The views of a scene show one set of named points, each view turned or mirrored, and shifted as a whole, with a little noise and some points left out.

Scene 1
View 1
j_262: [0.255, -0.797, -0.032, -0.075, 1.758, 0.313, -0.234, 2.089, -0.043, -1.514, -1.146, 1.646, -0.553, 2.848, 2.759, 0.991, -0.009, 0.508, 0.221, 2.062, -1.474, -1.459, -0.176, -1.037, -0.102, 1.531, 0.700, 0.061]
j_717: [0.111, 0.971, -1.989, -0.695, -0.517, 0.478, 0.399, 1.558, -0.636, -1.566, 0.830, -0.506, -1.118, -0.092, -0.082, 0.170, -0.210, 1.103, -2.133, 1.064, -1.468, -1.399, -1.071, -0.788, 0.372, 0.760, -0.530, -0.342]
j_144: [1.211, -1.127, 0.510, -0.071, 0.840, 0.969, -0.180, 1.478, 1.088, -1.106, 1.163, 0.581, 0.181, 1.905, 1.967, -0.846, -0.226, -0.170, 0.165, 1.352, -0.964, -4.339, -0.354, -0.105, 1.273, 2.419, 3.104, 1.423]
j_332: [0.721, 1.478, -0.354, 0.254, 1.821, 0.096, -0.643, 1.533, -1.099, -2.596, -1.384, -0.780, -1.923, 1.368, 0.897, 1.000, 0.671, 2.493, -0.482, 1.416, -2.501, -0.465, -1.173, -1.123, -1.096, 0.872, -0.318, 0.529]
j_357: [0.234, -0.034, 0.365, -0.452, -0.071, -0.545, 0.389, 0.927, -0.829, -1.930, -0.572, 0.211, -0.529, 0.341, 1.982, 1.188, -1.896, 1.079, -0.447, 1.382, -0.483, -0.451, 0.021, -0.276, -0.637, 0.760, -0.837, -1.040]
j_160: [0.944, 0.763, 0.831, -0.662, 0.424, -0.559, -0.271, 0.127, -1.490, -2.287, 0.034, -0.476, -1.114, -0.365, 1.080, 1.267, -1.765, 1.728, 0.305, 0.720, -0.717, -0.228, 0.020, 0.342, -0.745, 0.657, -0.147, -0.762]
j_757: [0.301, 0.257, 0.758, -0.494, 0.079, -0.895, 0.127, 0.585, -1.472, -2.154, -1.039, 0.023, -0.894, 0.077, 1.993, 1.752, -2.101, 1.509, -0.229, 1.215, -0.398, 0.253, 0.105, -0.174, -1.105, 0.473, -1.232, -1.379]
j_267: [-0.442, 0.030, -2.747, -0.542, -2.659, 0.629, 1.665, 2.342, 0.500, -1.021, 1.296, -0.284, -0.044, -0.307, 0.206, -0.641, -0.968, 0.201, -3.775, 1.638, -0.330, -2.786, -1.242, -1.202, 1.020, 0.924, -0.955, -0.568]
j_992: [0.266, 0.278, -0.988, -0.327, 0.136, 0.233, 0.304, 1.749, -0.334, -1.753, -0.229, 0.174, -0.885, 1.088, 1.207, 0.494, -0.352, 1.027, -1.261, 1.573, -1.312, -1.477, -0.756, -0.973, -0.116, 0.965, -0.229, -0.083]
j_111: [0.932, 0.233, 1.248, -0.230, -0.210, -0.772, 0.098, 0.428, -1.100, -2.372, -0.567, -1.006, -0.821, -0.256, 1.801, 0.961, -2.218, 1.767, -0.172, 1.070, -0.285, -0.873, -0.153, 0.007, -1.012, 0.890, -0.475, -0.680]
j_798: [0.048, -0.801, 0.581, -0.512, -1.869, -0.801, 1.091, 0.957, -0.319, -1.653, -0.126, 0.108, 0.370, -0.282, 2.377, 0.814, -3.246, 0.437, -1.201, 1.553, 0.823, -1.353, 0.190, -0.166, -0.374, 0.780, -1.084, -1.411]
j_416: [1.659, 0.960, 2.557, 0.642, 0.848, -0.986, -0.481, 0.558, -1.096, -3.561, -2.172, -2.309, -1.414, 0.331, 2.160, 0.695, -1.632, 3.094, 0.135, 1.291, -1.188, -1.211, -0.557, -0.296, -2.275, 1.172, -0.192, 0.608]
j_276: [-0.410, -0.058, -2.383, -0.959, 1.126, 0.933, 0.060, 2.128, -0.384, -0.748, 0.584, 1.952, -0.847, 1.821, 0.866, 1.081, 0.714, -0.004, -0.866, 1.492, -1.837, -0.770, -0.512, -0.949, 0.977, 0.912, 0.130, -0.464]
j_320: [0.454, -0.030, 1.799, -0.922, 0.253, -1.297, -0.095, -0.246, -1.875, -2.119, -0.795, 0.434, -0.593, -0.549, 2.503, 2.406, -3.188, 1.262, 0.968, 0.931, 0.245, 1.063, 0.788, 0.607, -1.250, 0.262, -1.130, -2.101]
View 2
j_160: [-1.355, -0.811, 2.463, 0.315, 0.444, -1.749, 0.381, 1.702, -0.123, -1.110, -1.982, -0.210, -0.644, 1.797, -0.058, -1.862, -0.740, -0.898, 0.469, -0.945, 1.988, -1.070, 0.695, 1.755, 1.366, 1.802, -0.647, 1.207]
j_267: [1.883, 1.968, 0.257, -0.478, 0.554, -0.017, 1.026, 0.934, 0.636, 0.259, -0.449, 0.575, -2.514, 0.547, 0.055, -0.155, 2.454, -1.813, 0.290, -2.036, -3.000, -0.068, 1.127, -0.085, -1.271, 0.951, 0.171, 2.903]
j_757: [-1.018, -1.143, 2.284, 0.832, 0.236, -0.953, 0.919, 1.774, -0.611, -1.239, -1.897, -0.031, -0.951, 0.899, -0.568, -1.503, -0.515, -1.675, -0.233, -1.284, 1.606, -1.249, 0.029, 0.722, 1.025, 1.539, -0.952, 1.578]
j_111: [-0.359, -0.959, 1.397, 0.631, -0.540, -1.297, 0.916, 1.835, -0.051, -0.886, -1.912, -0.255, -0.582, 1.428, 0.155, -1.284, 0.021, -1.101, 0.159, -1.067, 1.546, -1.171, 0.051, 1.120, 1.238, 2.134, -0.827, 1.739]
j_992: [0.972, 0.742, 1.621, 0.853, 0.978, -0.069, 0.091, 1.165, 0.612, 0.168, -1.496, 0.198, -1.331, 1.572, -0.938, -1.383, 1.189, -0.843, 1.116, -0.777, 0.164, -0.623, 0.740, 0.199, -0.966, 2.928, -0.056, 2.222]
j_416: [1.088, -1.264, 1.209, 2.158, -1.764, -1.715, 1.354, 1.772, 0.025, -0.503, -2.606, -0.770, 0.800, 2.299, -0.848, -2.443, -0.009, -0.882, 0.503, -0.188, 3.324, -1.614, -0.229, 1.184, 1.983, 3.044, -1.682, 1.528]
j_717: [1.170, 1.936, 1.444, 0.263, 1.041, -0.859, 0.562, 1.083, 0.423, -0.127, -1.051, 0.461, -1.532, 1.710, -0.967, -1.830, 1.185, -1.351, 0.912, -1.271, -1.113, -0.584, 1.654, 1.068, -0.377, 0.918, -0.425, 2.036]
j_357: [-0.768, -0.849, 2.017, 0.493, 0.429, -0.565, 0.627, 1.712, -0.174, -0.809, -1.789, -0.050, -1.202, 0.812, -0.330, -1.061, -0.133, -1.432, 0.102, -1.221, 1.168, -0.957, 0.110, 0.416, 0.364, 2.025, -0.449, 1.789]
j_320: [-2.751, -2.289, 2.891, 0.101, 0.284, -1.442, 0.672, 2.108, -0.840, -1.836, -2.077, -0.195, -0.909, 0.664, 0.279, -1.115, -1.511, -1.381, -0.583, -1.602, 2.378, -1.375, -0.249, 1.100, 1.692, 1.445, -0.815, 1.220]
j_332: [1.407, 1.022, 2.486, 2.309, 0.655, -0.669, 0.408, 1.134, -0.101, -0.176, -2.258, 0.185, -0.097, 2.514, -2.660, -3.252, 0.179, -0.990, 1.460, 0.013, 1.965, -1.430, 0.999, 0.854, 0.198, 2.364, -1.270, 1.480]
j_262: [-0.269, -0.402, 2.834, 1.613, 1.739, 0.863, -0.624, 1.218, 0.519, 0.190, -2.031, -0.120, -1.177, 1.444, -1.255, -1.307, 0.409, -0.048, 1.480, -0.248, 1.708, -0.734, 0.177, -0.552, -1.590, 4.585, 0.241, 1.970]
j_144: [0.658, 0.120, 0.834, 0.258, 0.882, -0.413, -1.116, 1.326, 2.384, 0.960, -1.473, -0.670, -1.161, 2.623, 1.264, -0.333, 1.919, 1.476, 2.348, 0.007, 0.505, 0.052, 0.703, 0.752, -1.645, 5.999, 1.295, 2.555]
View 3
j_992: [-0.248, -0.209, -1.519, -1.121, 0.785, -0.210, -0.424, 0.632, -0.201, 1.256, 1.256, 0.721, -0.019, -0.174, 0.784, 0.913, 0.730, -0.818, -0.496, -0.414, -0.615, 2.052, -0.909, 0.241, 0.704, 1.403, 0.363, 2.053]
j_416: [-0.918, 0.739, -0.015, -2.497, 1.108, 2.530, -2.675, 1.198, -1.070, 1.390, 1.995, -0.317, -3.398, 0.378, -0.352, 0.672, -0.467, -1.312, 1.248, 0.570, -1.581, 0.576, -2.033, -2.678, 0.213, 1.781, -0.187, 3.187]
j_757: [-0.819, 0.219, 0.190, -2.041, 2.237, 0.651, -1.717, 1.280, 0.443, 0.887, 0.721, -0.242, -1.141, -0.509, 0.797, 0.735, -1.230, -1.052, 0.833, 1.226, 0.462, 1.462, -1.700, -1.703, 1.367, 1.622, -1.482, 1.685]
j_276: [0.094, -1.071, -1.865, -0.311, 0.557, -0.858, 0.265, -0.297, 0.462, 0.805, 0.244, 1.184, 0.989, -0.671, 0.298, 1.757, 0.878, -0.850, -1.489, 0.126, 1.281, 3.042, -0.567, 0.872, 0.943, 1.614, 0.213, 1.345]
j_267: [0.217, -0.628, -0.918, -1.536, 2.089, -1.737, 1.679, 1.887, 0.507, 2.182, 1.847, 0.572, 2.578, -0.090, 3.501, -0.328, -0.028, 0.299, 0.108, -1.387, -1.649, 2.025, 0.092, 1.009, 0.858, 1.424, 1.143, 1.543]
j_320: [-1.527, 1.030, 0.180, -2.536, 2.730, 0.668, -1.447, 1.919, 0.928, 0.569, -0.176, -0.943, -1.803, -0.990, 0.590, 1.209, -1.877, -1.603, 1.329, 2.295, 1.469, 1.022, -1.823, -1.862, 1.555, 2.141, -2.859, 1.314]
j_111: [-0.916, 0.843, -0.328, -2.304, 1.961, 0.923, -0.981, 1.752, -0.028, 1.237, 1.035, -0.504, -1.634, -0.136, 0.839, 0.751, -0.831, -1.221, 1.146, 0.921, -0.453, 0.666, -1.370, -1.423, 0.655, 1.891, -0.973, 2.090]
j_798: [-1.207, 1.407, -0.846, -2.688, 2.705, -0.844, -0.409, 2.623, 0.379, 1.241, 1.045, -0.678, 0.006, -0.519, 2.551, 0.035, -0.965, -1.177, 0.932, 0.333, -0.672, 1.120, -1.259, 0.029, 1.803, 1.556, -1.932, 1.408]
j_262: [-1.084, 0.900, -3.059, -1.010, 0.126, -0.396, -2.045, -0.171, -0.680, 0.104, 0.816, 0.790, -1.120, -0.461, -0.638, 1.450, 1.740, -2.138, -1.407, -0.230, 0.118, 2.813, -1.963, 1.014, 1.475, 0.975, -1.003, 1.898]
j_160: [-0.737, 0.179, -0.217, -1.937, 1.681, 1.259, -0.299, 1.544, 0.138, 1.165, 0.454, -0.379, -1.677, -0.277, 0.288, 1.405, -1.070, -1.108, 0.751, 1.536, 0.393, 0.673, -1.051, -1.798, 0.199, 2.267, -0.856, 1.996]
j_357: [-0.885, 0.396, -0.584, -1.984, 1.928, 0.229, -1.083, 1.418, 0.269, 0.892, 0.819, -0.031, -0.802, -0.551, 1.071, 0.796, -0.677, -1.169, 0.478, 0.688, 0.126, 1.566, -1.420, -0.901, 1.363, 1.743, -1.257, 1.622]
j_332: [0.001, -1.190, -0.372, -0.911, 0.406, 1.758, -1.844, -0.621, -0.399, 1.225, 1.372, 1.096, -1.511, 0.080, -0.785, 1.404, 0.234, -0.644, -0.186, 0.303, -0.197, 2.134, -1.316, -1.902, 0.044, 1.577, 1.174, 2.723]
View 4
j_992: [0.901, -1.384, -1.961, -1.205, 0.610, -1.053, 0.209, -0.361, 0.082, -0.095, 1.447, -0.696, 0.873, 0.261, -0.841, 0.858, -0.597, 0.517, -0.482, -0.443, -0.340, -0.432, 0.202, 1.120, 1.706, 0.585, 2.257, -0.679]
j_357: [0.938, 0.116, -1.836, -0.852, -0.250, -0.754, 0.076, 0.468, -0.066, 0.013, 1.907, -0.671, 0.448, -0.413, -1.009, -0.821, -1.105, -0.640, 0.740, -1.528, 0.332, -0.649, 0.556, 0.840, 0.229, 1.973, 1.935, -1.475]
j_267: [0.843, -3.772, -2.090, -0.825, 0.286, -0.874, -0.592, 1.508, -0.258, 1.009, 2.659, -0.970, 1.149, 0.783, -0.354, 1.043, 0.447, 3.754, -1.116, -1.062, -0.202, 0.994, 0.993, -0.247, 2.181, 1.817, 0.887, -1.165]
j_262: [0.909, -0.456, -1.960, -1.206, 1.320, -0.064, 0.393, -2.232, -0.430, -1.165, 0.715, -0.551, 0.376, -0.152, -0.951, 0.403, -1.239, -0.792, -0.022, -0.109, 0.036, -1.623, -0.565, 1.239, 1.256, 0.031, 3.603, -1.289]
j_416: [-0.131, 1.589, -0.550, -2.282, -1.108, -2.029, 0.639, -0.187, 1.925, 1.278, 1.273, -1.193, 0.614, -0.214, -1.097, 0.232, -0.952, -3.222, 0.725, -1.737, -0.675, -1.674, 0.498, 3.141, -0.001, 2.348, 1.573, 0.657]
j_717: [1.484, -1.966, -2.283, -0.614, -0.219, -2.103, 0.241, 1.567, 0.269, 0.235, 1.883, -0.627, 1.577, 0.440, -0.826, 0.805, -0.276, 0.981, -0.578, -0.832, -0.375, 0.927, 0.669, 0.933, 2.073, 0.472, 1.139, -0.618]
j_276: [2.060, -1.709, -3.030, -0.055, 0.979, -0.952, 0.566, -0.216, -0.842, -1.631, 1.208, -0.099, 1.325, 0.041, -0.863, 0.388, -0.998, 0.843, -0.567, -0.031, 0.099, 0.181, -0.426, 0.468, 2.124, -0.975, 2.919, -1.753]
j_111: [0.568, 0.471, -1.444, -1.335, -0.476, -0.864, 0.124, 0.073, 0.331, 0.414, 1.753, -0.843, 0.468, -0.387, -1.144, -0.485, -1.204, -1.293, 0.648, -1.535, -0.061, -0.886, 0.812, 1.404, 0.286, 2.216, 1.779, -0.643]
j_757: [1.113, 0.539, -1.893, -0.485, -0.491, -1.041, 0.432, 0.937, 0.132, -0.221, 2.041, -0.680, 0.668, -0.640, -0.892, -1.220, -0.976, -0.916, 1.205, -1.715, 0.708, -0.615, 0.103, 1.038, 0.040, 1.902, 1.938, -1.877]
j_144: [0.202, -1.575, -2.299, -2.167, 1.420, 0.352, -1.156, -2.956, -1.516, -0.146, 0.864, -0.216, -0.034, 0.636, -1.713, 1.351, -2.010, -0.047, -1.999, 0.735, -1.374, -0.968, 2.439, 0.558, 2.004, 0.350, 3.076, 1.150]
j_332: [1.232, 0.141, -1.533, -1.252, -0.125, -2.827, 1.291, 0.098, 1.521, -0.321, 0.680, -0.763, 1.663, 0.049, -0.910, 0.935, -0.436, -1.792, 0.304, -0.709, -0.475, -0.829, -0.933, 2.718, 1.401, -0.352, 2.169, -0.079]
j_798: [0.216, -0.658, -1.579, -0.961, -0.211, 0.374, -0.875, 0.581, -0.559, 0.965, 2.715, -0.957, -0.024, -0.357, -0.771, -1.127, -0.893, 0.831, 0.639, -2.028, 0.470, -0.495, 1.446, 0.121, -0.038, 3.710, 1.655, -1.685]
j_320: [1.071, 2.062, -2.048, -0.304, -1.155, -0.695, -0.043, 1.192, -0.435, -0.279, 2.342, -0.356, 0.194, -1.212, -1.426, -2.473, -1.946, -2.247, 1.830, -2.264, 0.790, -0.776, 1.156, 0.882, -0.868, 2.816, 1.768, -1.888]
View 5
j_332: [-0.453, 1.835, -1.158, -1.414, 0.424, -0.477, 1.106, 1.334, 0.276, 0.848, -0.321, 0.743, -0.297, 1.536, 1.168, -0.199, -1.642, -0.511, 2.355, 2.210, 0.561, 1.493, -1.918, 2.537, 1.182, -0.742, 0.295, -0.832]
j_717: [0.275, -0.704, -1.603, -1.697, 0.572, 0.296, 0.621, -0.157, -0.412, 1.036, -2.137, 1.712, -0.530, 1.072, 2.302, 0.796, -0.664, -1.299, 0.939, 0.447, 0.961, 1.291, -3.712, 2.169, 0.690, 0.021, -0.303, 0.881]
j_320: [-0.713, 3.210, -2.142, -1.295, 3.813, 0.116, 1.507, 0.599, 0.573, -1.584, -1.185, 1.609, 1.576, -0.920, 0.382, 2.662, -1.306, -1.682, 0.031, -0.609, -1.654, 1.131, -3.073, 0.519, -0.346, -0.778, -1.022, -2.293]
j_992: [0.215, 0.696, -1.555, -1.587, 1.520, 0.076, 0.904, 0.039, -0.464, 0.468, -1.451, 2.059, 0.485, 1.181, 2.125, 0.087, -0.643, -0.278, 1.218, 1.230, 0.663, 1.565, -2.639, 1.667, 1.168, 0.890, 0.263, 1.439]
j_357: [-0.417, 1.893, -2.042, -1.564, 2.760, 0.020, 1.028, 0.340, 0.023, -0.557, -1.325, 2.156, 1.056, 0.320, 1.511, 1.338, -0.758, -1.272, 0.493, 0.180, -0.509, 1.345, -2.813, 1.047, 0.445, 0.224, -0.316, -0.500]
j_262: [0.030, 2.776, -1.239, -0.882, 2.880, -0.362, 1.642, 0.248, -0.745, -0.017, -1.162, 1.454, 1.672, 1.132, 1.844, -0.233, -1.076, 1.249, 0.926, 2.413, 0.097, 1.967, -1.682, 1.270, 1.709, 1.282, 0.625, 1.145]
j_416: [-0.009, 2.964, -1.983, -2.466, 1.762, -0.439, 1.329, 2.170, 1.770, -0.833, 1.549, 2.229, 0.665, 0.581, -0.063, 0.072, -1.082, -2.379, 3.182, 0.522, -0.190, 0.901, -1.117, 1.502, 1.007, -0.910, -0.064, -1.225]
j_798: [-0.171, 1.201, -2.664, -2.140, 3.664, 0.290, 0.673, 0.003, -0.035, -1.150, -1.437, 3.460, 1.519, 0.068, 1.914, 1.875, 0.017, -2.302, -0.272, -1.092, -0.756, 1.097, -3.208, 0.390, 0.312, 1.224, -0.430, 0.470]
j_276: [0.028, 0.690, -1.024, -0.453, 1.602, 0.154, 1.143, -0.799, -1.589, 1.048, -2.944, 0.770, 0.382, 1.046, 2.625, 0.496, -1.228, 1.334, 0.093, 2.174, 0.837, 1.973, -3.362, 1.856, 1.125, 0.820, 0.153, 1.298]
j_111: [0.092, 1.917, -2.088, -1.916, 2.438, 0.164, 1.176, 0.862, 0.746, -0.799, -0.434, 2.360, 0.921, 0.065, 0.714, 1.195, -0.800, -1.909, 1.261, -0.185, -0.484, 1.037, -2.497, 1.017, 0.491, -0.371, -0.526, -0.563]
j_160: [0.344, 1.896, -1.720, -1.605, 1.999, 0.423, 1.410, 0.792, 0.786, -0.610, -0.931, 1.447, 0.605, -0.397, 0.317, 1.459, -1.362, -1.401, 1.242, -0.137, -0.403, 0.971, -2.945, 1.353, 0.351, -1.041, -0.648, -0.902]
j_267: [0.308, -2.235, -2.310, -2.246, 1.050, 0.427, -0.193, -0.905, -1.201, 0.957, -2.584, 3.402, -0.200, 1.355, 3.694, 0.950, 0.537, -2.146, 0.099, -0.323, 1.178, 1.273, -4.153, 1.652, 0.723, 1.709, -0.105, 2.643]
j_144: [2.954, 1.140, -1.337, -1.267, 2.389, 1.026, 2.026, -0.304, 0.174, -0.196, -1.046, 2.522, 2.029, 0.048, 1.027, -0.909, -0.466, 1.604, 1.990, 0.849, 0.942, 1.203, -2.049, 0.770, 2.357, 1.290, 0.428, 4.882]
View 6
j_276: [0.365, 0.338, 1.642, -0.001, -0.806, -1.573, 0.520, -0.634, -1.306, -0.110, -1.046, -0.587, -0.004, -0.938, 0.876, -0.840, 2.040, -0.820, 0.610, 2.171, 0.960, 0.234, 0.803, 0.279, -1.155, 1.123, 1.182, -1.939]
j_320: [0.443, -1.346, 0.538, 1.718, 1.948, -1.723, -0.733, -0.099, 0.448, -0.483, -0.850, -0.966, 3.813, 1.041, -2.274, -3.136, -0.926, 1.964, 1.275, -0.253, 1.315, -0.828, 1.008, 1.270, -2.366, 0.447, 0.742, 0.919]
j_111: [-0.695, -0.363, 0.834, 0.759, 1.604, -1.199, -1.257, 0.393, 0.872, -0.233, -0.718, -1.309, 3.092, 0.281, -0.664, -3.396, -1.046, 0.717, 0.807, 1.100, 1.440, -1.553, 0.126, 0.593, -1.601, 0.676, -0.309, -0.565]
j_267: [-1.645, 1.071, 0.201, -0.102, 0.297, -1.041, -1.688, 2.501, -0.558, -1.404, -0.112, -1.293, 2.279, -3.210, 1.040, -1.738, 1.850, -0.673, -0.840, 1.920, 1.303, 0.769, 0.211, 0.328, -0.459, 1.468, 0.241, -4.736]
j_757: [0.198, -0.326, 0.716, 0.777, 1.714, -1.767, -0.888, 0.420, 0.503, -0.193, -0.728, -0.929, 3.098, 0.198, -0.999, -2.771, -0.653, 1.286, 1.098, 0.870, 1.148, -1.360, 0.843, 0.860, -1.571, 0.842, 0.983, 0.109]
j_717: [-0.689, 0.771, 0.782, -0.150, 0.981, -1.513, -0.507, 1.281, 0.450, -0.341, -0.829, -1.202, 1.703, -0.796, 1.217, -1.856, 1.737, -0.391, 0.111, 2.278, 1.133, -0.755, 0.254, 0.222, -1.465, 1.792, 0.523, -3.486]
j_160: [-0.397, -0.642, 0.857, 0.761, 1.757, -1.334, -0.471, 0.052, 1.087, -0.034, -1.203, -1.123, 2.782, 1.167, -0.611, -3.044, -0.215, 0.779, 1.180, 0.958, 1.407, -1.660, 0.230, 0.484, -2.579, 0.901, -0.240, -0.816]
j_262: [-0.040, 0.173, 2.185, 0.015, -1.009, -1.005, -0.259, -1.466, -1.263, 0.425, -0.992, -0.510, 0.148, -0.789, 0.287, -2.028, -0.687, -0.790, 1.132, 2.068, 1.089, -0.818, 0.327, 0.212, -0.211, 0.049, 0.198, 0.515]
j_357: [-0.159, -0.246, 0.820, 0.655, 0.918, -1.580, -0.987, 0.279, 0.079, -0.375, -0.731, -1.021, 2.583, -0.431, -0.697, -2.738, -0.493, 0.782, 0.746, 0.991, 1.201, -0.773, 0.499, 0.717, -1.151, 0.651, 0.609, -0.390]
j_332: [0.380, 0.998, 1.855, -0.546, 1.260, -1.802, -0.234, -0.142, 1.135, 1.213, -1.152, -0.697, 0.997, 0.799, 1.658, -2.589, -0.184, -0.209, 1.053, 3.355, 0.875, -3.012, 0.080, 0.106, -0.970, 1.670, 0.818, -0.450]
j_992: [-0.780, 0.648, 1.382, -0.282, -0.001, -1.108, -0.771, 0.213, -0.307, -0.160, -0.706, -0.923, 0.986, -1.174, 1.056, -2.136, 0.260, -0.689, 0.447, 2.203, 1.138, -0.770, 0.136, 0.105, -0.660, 0.996, 0.011, -1.666]
j_144: [-2.532, -0.286, 2.008, -0.181, -1.694, 0.691, -0.492, -1.577, -0.995, -0.341, -1.493, -1.400, -0.203, -1.099, 0.680, -2.711, -0.341, -2.466, 0.608, 1.666, 1.759, -0.269, -0.858, -0.468, -1.163, -0.306, -3.103, -1.799]
j_798: [-1.160, -0.403, 0.259, 1.006, 0.929, -1.000, -2.043, 1.158, -0.511, -1.385, -0.247, -1.285, 3.588, -1.883, -1.501, -2.959, -0.756, 0.817, 0.165, 0.122, 1.429, 0.350, 0.449, 0.808, -0.912, 0.191, -0.104, -1.187]

In a view up to two points have been moved. Name them for each view, in the order of its rows, or write -.
view 1 -> j_992
view 2 -> j_160
view 3 -> j_262
view 4 -> j_111, j_757
view 5 -> -
view 6 -> -
